Each row is a point on a landscape with many peaks, with its height.
A climber steps from a point to the highest of its 2 nearest points, and stops where none of them is higher. Distance is the straight distance between rows; heights are no part of it.
z_408: [ 96 125 124 140 191  98 139 116 142 125 113 179 141  77 161 135 100 104
 141 155 104  78 200 128 116  78 120 166 116 165  93 176 133  52 105]  (h 231)
z_821: [117 145 118 150 191  83 145 102 157 126 135 174 135  64 135 108 108  93
 156 160 103  97 177 126 127  91 140 173 117 161  81 183 126  77 115]  (h 224)
z_849: [104  82 148  94  58 131 127 173 149 103  91 151 157 180 170 152 128 163
  63 128 144 159 105 146  74 113 112 104 153 102 204 106 135 113 151]  (h 421)
z_133: [162 123 120 138 184 136  85 116  81 105  88 105 119  85 135 106 115 146
 146 147  64  89 182 156 157 108 113 139  93 135  89 110 158  56 109]  (h 479)
z_49: [145 152 156 166 167 119 141 102 135 132 119 127  68  97  95 120 115  77
 172 107 169  94 130  92 180 145 188 131 119 180  85 155  90 144 130]  (h 402)
z_77: [166 154  84 149 137 115 133 103  90 190 233 100 138 149  83 114 163 150
 118 123 115 148  89 129 170 164 133 132 106 101 121 115 129 216 111]  (h 112)
z_605: [181 144  79 142 161 104 102  90  90 152 186 107 131  95  88  75 150 161
 127 138  64 136 123 163 176 147 131 146  90 104 101 114 158 153 128]  (h 197)
z_323: [154 145 126 180 116  94 157  97 191 162 199 148  83  88 105 110 143 124
 148 109 137 135  93 107 125 132 165 109 127 111 119 162  77 186 117]  (h 297)
z_506: [173 124 123  85  63 159  90 142 114 106  96  62  94 142  95 116 150 164
 130 118 105 161  71 159 134 175 142  94 123  77 147  65 125 151 159]  (h 328)
z_653: [120 184  81 123 104  81 149  97 131 146 157 125 155 126  69  98 160 116
 136 113 148 176  65 145 130 163 170 137 143 116 124 117 132 189 159]  (h 230)
z_19: [ 78 105 114  91  81 107 134 158 151 107  83 164 187 162 160 145 123 149
  85 136 146 154 120 158  72 106 111 131 148 111 177 121 153  98 147]  (h 447)
z_759: [142 142 125  98  91 161 120 146  74 143 137  57 126 185  97 145 165 133
 125 105 153 153  69 124 153 178 134 111 137 105 143  79 126 192 144]  (h 36)
z_978: [112 117 139  87  71 167 110 175  92 114  82  81 149 198 148 155 144 143
 103 117 152 155  95 142 111 150 110 107 146 110 176  77 151 125 152]  (h 378)
z_111: [ 79 124 115 119 118  96 178 113 232 155 204 212 171 108 154 124 126 128
 117 146 143 149 139 125  65 105 103 154 146 115 139 187 113 141 128]  (h 158)
z_974: [127 122 134 101  80 117 127 144 148  96  81 132 139 128 147 116 122 129
 113 138 125 157 107 153  92 110 130 117 139 115 156 110 142  96 147]  (h 480)
z_120: [158 146 104 129 144  74 120  92 148  94  94 144 122  51 113  73 111 126
 150 155  73 133 145 169 119 100 156 150 105 131  87 130 146  69 133]  (h 320)
z_994: [134 153 100  85  98 123 103 138 103  98  85  94 149 135 115 107 140 151
 137 130 112 160  93 168 116 151 130 130 124 101 133  77 169 105 163]  (h 286)
z_919: [130 124 158 132  67 154 148 152 140 155 155  96 105 176 128 165 162 124
 114  98 177 156  69  91 114 147 138  83 161  95 177 121  85 208 122]  (h 404)
z_159: [ 97 204  54 114 148  85 132 103  68 152 153 117 203 131  74 100 155 124
 143 124 127 155 109 154 147 165 149 173 121 129  97  99 182 153 155]  (h 389)
z_197: [166  88 172 178 178 159 112 125 126 129 157 138  79 121 156 136 118 130
 128 133  96 105 188  88 141 104  98 119 116 143 122 156 108 100  78]  (h 448)
z_464: [188  81 149 139  60 159 111 139 143 128 145  94  78 144 140 133 159 165
  97 118  94 165  90 128 111 127 111  71 140  71 176 103  99 166 115]  (h 534)
z_723: [192 110 107 152 116 118 110 104 137 127 173 118 109  99 127  89 147 164
 115 147  58 152 115 159 134 108 118 115 113  84 132 121 131 137 113]  (h 271)
z_782: [111 123  97 141 130 105 127 123 129 141 177 154 178 125 157 120 135 149
 104 151  92 144 139 154 105  99  93 144 128 104 145 131 153 111 121]  (h 290)
z_844: [149 167  99 111 171 121  90 105  83 111  89  93 114  95  74  96 116 132
 170 120 108 109 135 153 182 175 157 150  87 143  74  88 158 104 161]  (h 435)
z_146: [154 163  96 120 144 118 110 100  98 123 112  99 113 103  70  90 131 131
 153 118 118 131 108 151 175 173 163 141  99 138  92  91 146 139 163]  (h 424)
z_364: [154 141 111 162 146  83 144  91 159 135 182 158 121  77 125  91 127 121
 140 146  92 139 123 137 129 107 142 146 119 122 110 154 119 134 118]  (h 257)
z_846: [146 123 125 108 132 153  88 140  80  99  85  84 128 130 136 122 128 152
 137 134  97 119 137 156 142 134 110 128 111 119 118  85 160  87 135]  (h 357)
z_199: [147 100 141 109 119 146  89 149  98  83  62 105 125 126 157 122 111 166
 116 140  84 123 156 170 114 110 103 115 109 117 131  83 160  48 124]  (h 349)
z_260: [ 95  73 149 122 121 139 116 165 115 102  84 156 147 153 181 158 111 160
  83 131 124 106 171 141  95  96  96 122 129 138 162 118 142  71 122]  (h 520)
z_589: [ 72 190 123 125 170 118 157 119 105 153 148 133 165 142  99 139 121  72
 156 120 198 109 124  93 163 150 151 169 141 169  96 153 134 165 134]  (h 192)
z_28: [ 58 124 122 100 104 124 166 146 192 142 150 186 190 158 149 159 120 116
 105 135 181 143 121 115  85 125 110 148 154 128 156 170 127 151 137]  (h 365)
z_583: [ 92 149 156 117 155 132 147 133 130 107  73 143 119 116 130 143  97  64
 160 131 180  93 148  91 144 120 154 146 143 184  99 160 121 111 139]  (h 495)
z_380: [174 136 116 182 139  83 148  85 178 155 204 150  89  76 108  93 137 134
 145 127  99 135 111 126 133 122 154 122 113 109 113 160  90 166 117]  (h 274)
z_207: [165 129 109  87  84 143  83 140 106  96  93  78 121 135 110 106 139 175
 126 137  77 162  92 181 120 154 122 111 114  79 139  60 160 111 154]  (h 302)
z_529: [173 110 157 147 129 179 111 137  85 143 139  68  72 165 115 147 143 128
 139 104 139 114 116  89 174 152 129 101 128 125 129 112 100 177 113]  (h 502)
z_472: [160 111 119 165 191 154  92 118  74 142 167 107 128 123 141 123 138 149
 124 142  74 101 177 132 173 116  90 139 102 124 115 129 146 111  88]  (h 179)
z_555: [ 78 192  69 111 137  91 144 115  91 160 162 133 213 150 102 122 149 115
 132 128 143 155 101 144 130 145 132 168 138 125 120 121 171 164 139]  (h 363)
z_926: [130 141  64 127 146  78 112 105 110 120 145 143 179  84 146  86 138 167
 124 158  49 144 147 194 108  93 102 155 113  96 122 118 175  72 124]  (h 269)
z_421: [177 130 104 139 125 144 116 119  79 169 198  78 112 160  92 123 161 151
 119 118 112 136  95 124 179 162 125 114 111  99 127 107 126 203 117]  (h 89)
z_127: [ 27  98 122  98 130 146 149 173 131 139 118 176 211 192 165 191 115 142
  87 126 190 101 156 118 103 129  88 151 147 140 162 150 135 128 127]  (h 419)
z_128: [141 111 169 148 113 178 135 151 112 149 151  95  87 173 133 163 140 118
 128 103 168 127 111  74 141 142 121  95 149 126 152 127  91 180 111]  (h 454)
z_435: [152 104 157 132 101 104 144 124 183  89  89 157  92  78 141 110 103 117
 122 147  99 143 137 141  92  90 144 110 131 131 125 138 114  82 126]  (h 200)
z_969: [ 97 112 172 124  96 162 156 161 155 142 134 134 121 180 149 177 124 107
 116 109 192 127 116  78 106 133 116 101 161 135 167 141  95 171 129]  (h 380)
z_817: [ 51 121 128 112 134 135 155 150 155 143 141 175 182 157 159 172 111 112
 112 133 178 110 149 105 108 120  98 150 146 149 141 166 129 136 127]  (h 395)
z_384: [142 123 134 114  94 176 125 156  70 157 165  60 126 209 121 162 165 133
 109 111 150 147  86 111 152 162 112 102 139 105 157  93 122 202 119]  (h 51)
z_62: [103  84 148 116 126 109 134 148 154  88  59 171 130 109 170 143  88 132
 101 146 117 106 177 145  82  77 114 133 126 152 129 140 135  46 124]  (h 531)
z_285: [123 133 152  92  44 133 143 153 173 105  66 119 117 142 126 139 141 115
 118 106 160 171  64 132  84 134 161  88 164 106 176 110 108 142 162]  (h 428)
z_732: [ 63 154 115 134 198 135 139 131  84 157 141 139 183 138 142 157 120  98
 146 133 150  80 173 110 152 117 105 165 128 166 106 158 150 112 111]  (h 253)
z_825: [174 145  79 112 155 129  75 103  69 139 148  81 132 111  85  85 142 173
 134 134  66 129 122 171 178 165 126 141  85 100  99  87 171 137 142]  (h 206)
z_248: [114 126 182 138 161 145 146 132 148 110  80 148  88 119 140 150  91  66
 157 128 174  83 167  75 141 114 150 131 137 189 101 167  96 105 120]  (h 482)
z_810: [126 116 177 131 141 127 150 130 171  89  59 156  78  90 143 140  84  73
 143 142 143 101 163  97 115 100 149 123 134 180 102 163 103  80 125]  (h 499)
z_685: [ 83  69 161 122 103 164 121 181 111 127 125 143 159 209 179 182 126 159
  68 120 161 119 147 112  99 121  84 115 151 127 186 120 127 129 126]  (h 485)
z_719: [181 142  95 142 132  72 120  80 155 107 120 142 107  47  88  63 121 133
 147 147  70 147 120 174 130 123 167 139 104 123  92 127 131 106 140]  (h 330)
z_859: [130  40 191 162 139 169 111 157 135 124 151 158  97 172 182 165 117 161
  81 116 120 116 190  79 100 108  70  98 130 136 164 137  93 109  91]  (h 469)
z_800: [ 37 110  90  84 107 110 134 169 121 122  82 166 227 182 162 168 126 164
  84 128 168 128 129 154  84 111  99 147 146 119 179 127 163  98 140]  (h 470)
z_124: [147 170  79 124 106  99 128  93 118 149 143  98 125 118  57 100 157 131
 135 106 137 162  71 152 153 182 175 130 122 111 117  92 129 183 165]  (h 258)
z_313: [ 73 167 115 124 139 117 166 123 146 164 190 153 180 155 122 145 129  98
 137 129 178 134 116 103 124 138 125 153 148 137 128 158 126 180 123]  (h 263)
z_129: [195 117 106 140 110 130 109 105 123 142 173  99  99 114 102  97 152 161
 120 128  81 152  95 149 149 135 132 111 111  85 133 112 124 173 121]  (h 254)
z_148: [ 90 204  75 116 172  63 139  94 107 128 111 144 173  91  76  95 127  90
 166 130 149 129 136 144 141 141 168 184 128 168  76 142 162 113 159]  (h 471)
z_594: [113 103 166 172 200 175 122 143  97 157 173 130 118 162 165 166 117 113
 138 121 144  81 200  70 151 121  86 132 125 161 119 159 116 121  81]  (h 163)
z_592: [171 118 152 130 100 167 114 132 105 136 112  59  59 147  90 139 152 129
 141  92 149 126  89 111 166 165 155  89 132 109 136 101  89 188 134]  (h 549)
z_509: [208 112 115 122 113 115  88  97 144  97 111 108  84  65  95  65 123 169
 135 146  43 146 114 182 141 131 144 110  98  96 109 100 134 106 132]  (h 319)
z_841: [ 58 137 150 130 184 166 157 143 119 171 171 151 167 173 151 176 111  94
 141 117 190  84 173  72 139 135  97 157 136 165 118 168 120 149 101]  (h 277)
z_417: [120  94 147 119  98 131 126 146 143 105 102 150 135 139 165 138 121 142
  95 140 123 136 139 139  94 102 112 116 134 123 161 122 132  96 132]  (h 503)
z_18: [132  89 169 135  68 141 149 147 186 131 141 151 108 146 161 151 131 139
  98 120 137 156 105 106  79 114 117  85 159 102 182 136  93 153 126]  (h 403)
z_944: [ 90 186  97 109 141  83 149 112 128 119 107 148 163 103  99 103 122  89
 157 134 159 136 118 132 130 132 160 165 143 156 101 145 149 124 156]  (h 488)
z_682: [109 129 146 139 192 125 129 128 122 112  89 152 120  95 153 141  97  88
 154 146 127  75 191 112 139  96 131 155 118 180  91 162 131  66 113]  (h 238)
z_606: [151 163  84 171 145  91 150  91 121 187 246 128 140 122  88 106 155 139
 130 122 118 147  92 125 160 156 140 140 112 108 114 138 119 208 115]  (h 137)
z_693: [ 72  86 156 119 141 179 114 178  70 123  81 122 157 197 174 185 112 137
 100 117 172  82 172 105 129 121  87 127 139 162 155 118 139 101 122]  (h 449)
z_751: [198 131  94 112 110 110  86  89 135 117 119  97  83  76  64  65 130 170
 144 126  66 151  91 179 153 166 166 113  92  95 107  86 134 138 156]  (h 305)
z_162: [109 108 142  97  71 149 126 165 130 115  96 119 141 181 155 153 135 138
  94 126 160 157  97 134  98 132 118 109 151 114 182 102 137 130 146]  (h 398)
z_827: [ 43 176  90 106 148 108 162 123 132 163 166 162 218 150 116 148 122  95
 131 136 181 131 126 117 120 135 123 173 150 142 123 161 148 163 126]  (h 293)
z_949: [118 114 177 161 160 158 161 132 176 166 201 164 101 143 154 149 122 115
 144 116 163 104 169  59 116 130  94 121 131 147 124 186  87 155  91]  (h 143)
z_393: [138 162  93 145  98  82 154  98 159 155 182 136 131 111  91 102 157 123
 131 113 137 166  64 136 120 143 165 120 139  98 132 132 107 194 138]  (h 198)
z_368: [ 41 108  85  95 130  98 141 149 132 124  98 186 219 146 164 159 116 156
  93 138 141 112 150 157  85  99  97 159 141 129 154 146 156  80 131]  (h 487)
z_202: [171 134 143 109 132 153  91 118 111  95  59  76  62 100  83 105 113 130
 169 119 114 111 116 146 169 170 166 116 103 142  90  86 123 113 154]  (h 356)
z_485: [131 137 119 128 145 154 108 137  60 140 142  87 146 154 128 132 144 136
 126 127 121 118 132 134 163 141 108 137 120 124 121 104 154 136 120]  (h 436)
z_189: [170 104 180 147  93 122 143 123 187  94  85 141  63  80 133 116 106 114
 133 130 110 138 125 122 101  98 157  89 133 128 126 137  89 110 119]  (h 210)
z_893: [ 44 114 134  96 129 160 132 175  94 128  82 135 191 195 162 188 112 121
 102 121 196  98 148 116 120 124 100 140 147 155 157 131 148 117 135]  (h 438)
z_278: [130  96 145 118  46 134 144 154 177 132 145 142 130 163 154 146 152 151
  79 121 132 182  81 131  73 118 117  84 157  81 202 118 106 160 135]  (h 437)
z_255: [106 166 121 105 137 113 134 125 121 101  75 132 141 113 117 117 117  93
 151 131 152 125 131 134 132 131 152 151 138 156 106 131 144  99 149]  (h 505)
z_691: [210 105 109 119 108 142  83 105 112 144 152  74  72 114  81  89 149 179
 125 122  68 140  99 154 168 154 137  97 101  81 126  99 121 171 125]  (h 234)
z_672: [115 137 126  78  47 112 135 151 167  95  56 128 142 139 127 117 132 127
 117 125 148 182  72 158  71 127 153 109 157 109 170 107 139 104 165]  (h 443)
z_265: [131 126 114 129 138 109 114 124 117 104 103 137 147  97 148 110 121 136
 123 151  89 127 153 163 116  96 117 139 115 125 119 121 153  70 124]  (h 251)
z_324: [188  99 172 139 141 162  99 126 118  93  71  99  58 100 127 116 110 124
 145 132  99 106 151 121 154 122 142 106 109 142 104 117 114  94 114]  (h 298)
z_256: [ 71 127 165 111 107 154 172 153 186 140 128 160 138 166 144 184 112  86
 127 110 214 122 120  75 105 140 129 120 164 153 153 170  95 176 134]  (h 348)
z_574: [114  81 179 129 136 126 139 148 169  90  63 175 100 102 168 151  76 106
 112 145 128  99 189 113  94  84 124 125 126 171 117 157 111  61 115]  (h 516)
z_952: [ 47 127  87  93 100  91 162 138 198 132 141 204 214 140 145 144 122 129
 100 145 157 158 123 145  65 111 111 165 153 117 160 165 144 130 144]  (h 332)
z_402: [135  70 166 157 120 166 118 154 128 133 160 141 114 170 176 158 132 155
  85 129 119 126 158 104 109 110  77 105 137 122 164 128 109 127 104]  (h 486)
z_913: [198  80 169 160 134 157 103 123 134 100 107 115  61 101 140 116 115 141
 121 140  75 124 159 123 137 104 118 101 113 129 123 127 110  97  96]  (h 292)
z_816: [112 165 130 145 183 102 145 106 128 130 120 146 121  92 106 116 108  70
 165 136 153  94 150 108 164 127 164 162 122 178  79 163 120 115 132]  (h 211)
z_89: [197 100 157 159 103 128 125 105 175 111 116 117  54  77 111 102 130 133
 139 123  92 138 113 132 128 115 157  88 118 107 126 130  88 137 114]  (h 223)
z_183: [ 77 108 109 101 135  96 132 141 137  99  65 171 168 113 166 145  99 132
 110 147 126 104 170 152  87  80 111 147 130 147 128 143 153  49 131]  (h 517)
z_113: [103 149 107 129 107  80 182 104 225 155 210 194 155 104 133 113 134 120
 131 137 140 166 101 122  76 115 130 140 153 101 141 180 109 164 131]  (h 139)
z_811: [132 130  74 151 150  87 118 103 121 139 188 156 173  93 152  90 144 164
 109 162  47 141 150 173 113  90  96 153 118  92 130 132 159 100 111]  (h 278)
z_247: [ 76 145  71  90 116  98 117 139  95 118  88 134 206 142 155 127 134 164
 113 134 116 140 128 186  90 110 100 146 132 110 145 102 188  68 139]  (h 261)
z_660: [105 165 123 147 144 116 165 115 141 170 216 141 148 141 107 130 136 107
 142 119 166 132 105  95 141 147 134 142 137 131 121 155 115 195 118]  (h 226)
z_544: [ 55 173  79  97 115 101 156 130 127 149 153 154 221 163 120 140 139 113
 117 132 167 163 100 137 103 133 123 164 154 119 147 143 166 158 139]  (h 326)
z_311: [174 125 141 119  85 129 119 118 144 101  86  99  81  99 102 103 131 134
 140 121 113 149  85 149 123 142 164  97 126 109 127  99 111 131 146]  (h 392)
z_575: [147 145 118 149 175 136 112 114  75 143 150  97 129 125 108 119 139 119
 144 127 119 105 140 122 183 144 134 152 105 142 100 125 141 145 120]  (h 456)
z_75: [187 119 111 107 113 125  82 117 125  88  85 101 107  84 112  80 120 178
 137 152  45 145 124 191 124 131 126 117  96  90 111  81 157  80 137]  (h 329)
z_297: [153  95 145 162 194 174  84 132  69 128 129 105 111 136 155 139 127 140
 128 135  87  89 195 115 168 108  88 129 107 140 116 127 140  88  79]  (h 174)
z_953: [159 131 124 133 162  97 114 105 130  88  72 134 111  58 129  91  99 124
 149 156  70 107 171 164 124  93 140 143 100 143  78 130 145  39 121]  (h 312)
z_192: [ 75 129 153  85  82 153 145 170 145 112  56 128 148 178 140 171 116  98
 113 112 214 138 104 107 106 140 138 114 166 149 169 128 124 139 157]  (h 497)
z_365: [140 113 181 165 125 141 162 125 196 152 184 159  77 121 148 136 123 118
 138 111 148 119 140  72 100 115 118 100 138 128 133 174  72 158 103]  (h 126)
z_483: [154 155 128 175 150 101 148  87 151 150 152 129  70  89  81 114 129  95
 163 102 158 111 109 104 170 153 184 126 112 157  96 149  86 173 133]  (h 383)
z_493: [135 124 102 123  72 132 135 143 122 156 193 114 165 175 144 133 170 156
  84 134 114 180  75 145 103 132 101 109 145  74 178 104 136 175 127]  (h 321)
z_478: [157 126  97 173 198 123 100 102  96 152 199 131 144 102 142 105 144 153
 128 150  52 109 177 144 162 102  92 149  98 115 109 141 146 109  87]  (h 184)
z_410: [148 117 141  88  64 168 107 160 112 109  86  68 112 169 125 134 151 148
 117 117 129 162  78 148 118 160 129  96 138  95 165  72 133 140 152]  (h 355)
z_274: [ 82 150 158 123 130 146 165 142 152 139 125 139 130 155 130 162 113  74
 144 115 208 116 115  73 133 138 140 130 153 161 128 165 101 167 134]  (h 323)
z_15: [123 153 103 145  99  84 168 103 188 163 224 163 145 117 116 109 155 130
 129 128 130 172  77 123  94 127 137 122 148  91 142 154 104 190 127]  (h 162)
z_496: [104 149 155  86  73 142 149 154 153 108  60 111 122 152 115 145 129  90
 134 105 191 153  75 114 106 143 165 102 166 132 157 117 111 149 163]  (h 463)
z_56: [107  97 156 125 117 172 115 168  85 123 111 109 135 192 162 166 127 131
  99 122 156 119 143 112 130 127  95 113 141 138 163 111 131 124 127]  (h 464)
z_250: [136  87 161 174 188 183  99 143  76 148 159 113 112 170 162 163 128 134
 119 126 116  93 193  83 157 116  76 124 121 147 130 135 121 113  78]  (h 169)
z_611: [136  91 191 153 105 174 142 155 150 145 153 129  79 171 154 171 127 123
 123 103 165 123 132  60 111 129 107  87 152 129 163 148  80 170 106]  (h 414)
z_625: [116 168 104 115 101 109 141 121 125 137 135 118 151 138 100 113 150 114
 134 120 152 166  75 138 124 148 150 132 146 116 135 116 137 163 155]  (h 205)
z_697: [106 181 117 142 169 100 155  99 121 144 148 138 133 113  88 119 123  75
 163 119 174 114 120 101 170 149 172 159 128 175  86 151 119 159 143]  (h 202)
z_158: [ 77 166 131  80 129 125 128 144 109  88  26 117 149 136 123 138 103  85
 153 123 185 107 130 129 123 134 147 147 142 171 106 121 156  82 160]  (h 519)
z_847: [116 125 104 128 190 119 105 118  78 112  87 127 151  88 157 127 113 142
 139 147  71  81 185 163 136  89 102 151 108 146 101 123 165  33 105]  (h 496)
z_644: [116 118 171 140 110 120 181 120 237 143 168 187  94 105 151 141 115 108
 135 115 159 128 136  82  80 111 129 111 145 129 138 185  73 152 116]  (h 111)
z_35: [ 93 168  78  85  99 101 120 139 105 112  93 120 194 147 128 114 144 144
 125 131 126 168 104 174  97 133 124 145 136 103 143  96 183  98 158]  (h 272)
z_153: [ 84 121 122 120 126  97 166 118 216 135 162 206 155  97 155 130 111 111
 126 151 138 131 150 121  76  96 117 154 141 132 125 185 114 116 129]  (h 171)
z_439: [165 131 134 107 126 148  90 132 100  87  71  85  98 109 111 108 119 139
 152 132 101 121 126 151 148 148 139 121 107 125 105  89 146  92 144]  (h 364)
z_219: [171 116 139 165 137 112 131 105 160 122 155 148  95  85 131 101 122 126
 134 144  86 130 136 126 129 103 131 121 120 121 113 151 110 118 108]  (h 247)
z_942: [160 141 113  90 105 164 102 133  66 152 135  46 103 168  69 132 157 147
 135 104 132 140  82 136 179 197 143 113 112 103 125  68 132 192 148]  (h 24)
z_391: [118 187  96 123 171  84 126  98 106 110  78 133 138  79  83  91 112  90
 177 129 136 113 137 146 153 143 176 174 113 174  65 125 151  87 158]  (h 457)
z_967: [173 100 151 147  68 156 128 147 142 151 166  92  80 160 133 152 163 148
 109 101 130 156  81 106 116 134 126  69 149  75 170 117  82 197 113]  (h 467)
z_79: [162 117 132 100  91 126  97 138 134  75  63 107 113 106 133 101 114 160
 125 145  83 151 122 181  96 122 123 111 113 105 129  82 157  64 144]  (h 340)
z_591: [122 118 159 123 130 168 117 155  92 109  84 102 118 157 148 149 119 114
 129 125 153 112 140 115 140 129 119 121 133 151 133 115 138 111 133]  (h 450)
z_254: [136 149 133 151 191  91 139 101 142 111 106 157 102  58 117 102 101  79
 166 146 119  91 169 119 151 104 167 162 114 178  67 170 121  79 124]  (h 218)
z_890: [158 146 133 116 100 148 111 118 107 130  90  62  71 126  63 123 144 122
 155  86 159 128  79 125 175 191 182 101 119 130 112  82  98 180 164]  (h 506)
z_514: [133 117 126 146 136 155 118 139  88 144 177 107 144 160 145 140 145 139
 109 131 118 130 130 119 144 127  93 130 126 115 140 116 140 150 110]  (h 415)
z_34: [176 148  76 109  99 111  97  89 121 143 132  86 100 103  47  83 148 161
 143 109  99 160  76 169 159 190 173 115 103  98 114  80 134 169 174]  (h 283)
z_401: [132 134  80 114 147  95 101 116  98 102  93 125 161  86 144  96 121 166
 132 146  60 123 156 193 109  96 106 143 106 112 110 100 179  42 124]  (h 259)
z_870: [ 48 123 133 129 195 156 146 144 111 160 141 163 180 154 161 184 109 103
 133 127 173  63 191  88 140 117  91 163 134 176 119 174 132 112 101]  (h 264)
z_222: [155 136 160 173 177 124 144 106 146 140 157 139  75  98 119 120 116  96
 162 125 135  97 148  88 162 127 151 134 119 159  94 170  95 137 109]  (h 422)
z_80: [113 132 122 116  73 139 151 146 136 162 181 121 161 183 141 150 159 134
  96 122 153 173  73 118 102 138 118 109 158  89 178 120 123 192 129]  (h 270)
z_576: [ 91 174 140  89 118 142 129 148 100 102  55  99 141 155 107 137 120  90
 152 112 193 123 107 121 141 158 155 139 148 160 117 105 144 123 163]  (h 533)
z_946: [ 72 127  78 114 116  86 145 128 158 141 162 185 209 124 155 130 132 144
  99 153 117 153 134 162  76  97 101 157 140 107 155 149 157 111 129]  (h 308)
z_569: [161 114 162 177 188 134 125 108 136 127 146 141  82  97 141 123 112 111
 148 141  95  93 180  97 154 105 125 134 112 153  99 164 108  98  92]  (h 439)
z_774: [152 163 112 125 173  99 108  97 107  96  74 117 107  68  94  86 111 111
 172 135 106 102 149 155 162 140 166 158  95 160  66 117 147  77 145]  (h 446)
z_965: [106 118 179 162 192 167 148 141 140 160 174 152 110 153 159 161 111 100
 150 118 167  81 195  56 139 126  96 139 129 170 107 181  97 134  89]  (h 155)
z_889: [164 119 127 140 119 166 117 140  72 164 199  71 118 186 114 146 162 144
 115 118 129 134 106 107 168 155 101 112 127 104 142 107 121 198  99]  (h 71)
z_398: [ 90  76 157 139 135 153 125 157 120 132 136 161 145 171 182 166 119 149
  87 131 136 103 173 110 103 105  82 127 136 140 161 137 123 107 111]  (h 504)
z_988: [171 115 155 148 158 127 117 115 130  92  81 129  82  75 132 106 104 114
 146 145  85 102 168 134 142 102 144 128 105 153  89 133 126  68 109]  (h 304)
z_572: [165 138  80 163 176 104 110  97  99 156 209 127 151 100 117  90 147 158
 125 148  57 130 141 154 164 118 109 150  97 102 108 133 155 143 107]  (h 190)
z_504: [ 62 117  97 112 152 110 135 136 119 127 108 168 188 126 166 153 112 137
 111 141 127  97 167 145 102  93  96 156 130 143 130 148 153  75 124]  (h 501)
z_388: [ 98  94 155 123 109 109 170 130 232 120 134 210 124 102 164 142 100 114
 112 142 141 127 164 111  67  94 115 135 141 144 136 179  99 108 129]  (h 181)
z_981: [ 99  97 122 136 180 129 113 135  90 117  91 150 151 111 176 150 110 148
 119 139  89  74 200 144 122  85  92 141 115 154 121 132 147  34  98]  (h 515)
z_638: [ 95  68 152 133 154 140 111 157 100 103  72 161 145 139 185 163 103 163
  93 132 111  77 197 135 104  83  88 127 124 154 139 124 135  44 104]  (h 530)
z_773: [160 128 144 166  90 118 149 119 182 148 183 135  83 112 124 126 148 131
 131 107 132 147  89 104 111 124 147  89 141  93 143 146  79 187 115]  (h 335)
z_45: [ 81 144 157 140 157 154 162 139 141 161 171 144 138 162 138 164 118  87
 145 119 196  98 141  69 143 138 122 142 144 161 119 169 108 170 114]  (h 299)
z_806: [151 147 135 123 142 153 110 121  82 131 102  69  84 132  74 123 134 114
 162 102 152 110 110 117 194 176 164 127 114 150  97 100 121 157 151]  (h 483)
z_344: [141 117 151 146  90 124 154 127 184 131 161 149 104 122 148 131 136 128
 117 123 128 153 102 111  93 112 133  96 149 103 159 146  93 156 124]  (h 372)
z_532: [128 188  70 116 145  90 117 101  87 133 129 113 163 112  77  90 144 133
 147 124 116 149 105 161 152 165 154 160 113 126  96  94 172 137 161]  (h 407)
z_4: [166 150 110 156 142 105 133  94 130 143 154 119 100  97  85  97 140 119
 149 119 123 131 102 128 163 145 165 129 112 131 107 129 112 164 135]  (h 360)
z_618: [102 149 116 103  85 128 140 142 118 141 146 120 171 175 129 137 149 124
 108 127 157 164  79 129 110 142 130 126 149 106 157 116 143 167 143]  (h 233)
z_696: [193  92 145 148 116 146 102 118 131 110 132 109  84 109 132 108 131 160
 116 140  72 139 129 139 137 111 113  99 115 102 138 113 121 118 108]  (h 284)
z_126: [134 169 105 164 125  98 166 103 150 190 252 134 132 138  90 123 155 128
 137 111 156 143  81 103 136 155 146 124 130 111 122 147  96 220 115]  (h 175)
z_932: [158  79 145 123  54 152 121 157 144 126 146 117 119 166 159 141 157 170
  75 125 106 177  91 139  88 122 103  83 145  80 197  96 116 150 125]  (h 478)
z_293: [ 75 153 143  77 103 156 132 167 104 104  46 105 159 178 132 160 117  95
 129 115 206 126 109 120 122 148 138 127 154 153 145 107 148 121 160]  (h 518)
z_865: [149 116 106 137 107 146 121 135  98 155 202 105 151 173 145 134 163 160
  92 137  99 160  99 140 128 131  91 118 131  84 160 108 141 170 111]  (h 371)
z_356: [172 132 131 122 118 120 115 113 131  97  91 111  98  88 107  92 120 131
 147 134 103 136 114 153 137 134 154 121 113 121 107 106 132 109 144]  (h 373)
z_441: [152  54 187 174 169 170 101 142 126 121 147 149  82 148 177 155 110 147
 103 127 101 105 208  78 118  98  75 105 120 142 140 143 101  89  77]  (h 459)
z_783: [134 124 159  99 101 166 110 156 104  90  56  89 109 147 134 139 122 123
 139 118 149 128 113 133 130 142 134 110 134 136 133  91 135 107 151]  (h 440)
z_487: [191 125 108 113 137 156  84 110  77 144 145  66  93 128  82  99 144 164
 137 122  85 128 113 146 188 172 134 119  96 101 111  91 142 162 137]  (h 217)
z_915: [186 138  95 155 134  86 121  80 148 132 148 131  92  63  84  67 133 139
 146 130  83 143 109 154 153 136 165 130 100 122 100 128 116 140 136]  (h 342)
z_807: [105 143 133 138 188 139 120 129  84 126 106 122 141 121 140 138 115 100
 149 133 136  86 169 116 159 117 123 155 121 168  99 140 144  97 119]  (h 245)
z_191: [161 147 121 136 172 152 104 114  62 149 137  71 103 133  80 119 133 122
 153 111 134 102 130 119 208 175 145 139  96 153  90 107 136 161 135]  (h 468)
z_481: [149 119 163 121  84 149 131 144 142  99  76 106  90 127 131 132 131 118
 127 120 141 141  99 123 118 128 149  97 142 122 145 112 108 130 139]  (h 420)
z_98: [ 77 151 139  96 157 120 138 142 127  96  36 143 138 115 138 148  90  72
 155 132 177  82 163 115 130 113 146 156 137 187  94 153 140  70 142]  (h 508)
z_470: [203 104 153 181 123 123 128  99 178 129 165 137  53  75 122 104 132 141
 139 125  85 132 124 116 129 108 143  91 116 106 124 153  78 147  92]  (h 235)
z_943: [111 106 153 118 100 107 153 137 202 101  92 186 121 101 154 135  97 109
 110 144 134 135 141 125  79  90 134 121 143 142 141 159 115  94 136]  (h 189)

Call two points neighbours if one is among the 2 nearest of the other. Go from one point of each pair to the other, from neighbour to neighbour, staying as high as possible. Name the lowest point that can't be avoided.
z_576, z_62 -> z_248
z_62, z_592 -> z_625
z_638, z_576 -> z_285

For each start below, name the point where the climber stops.
z_994 -> z_62
z_470 -> z_464
z_80 -> z_592
z_889 -> z_576
z_555 -> z_576
z_732 -> z_592
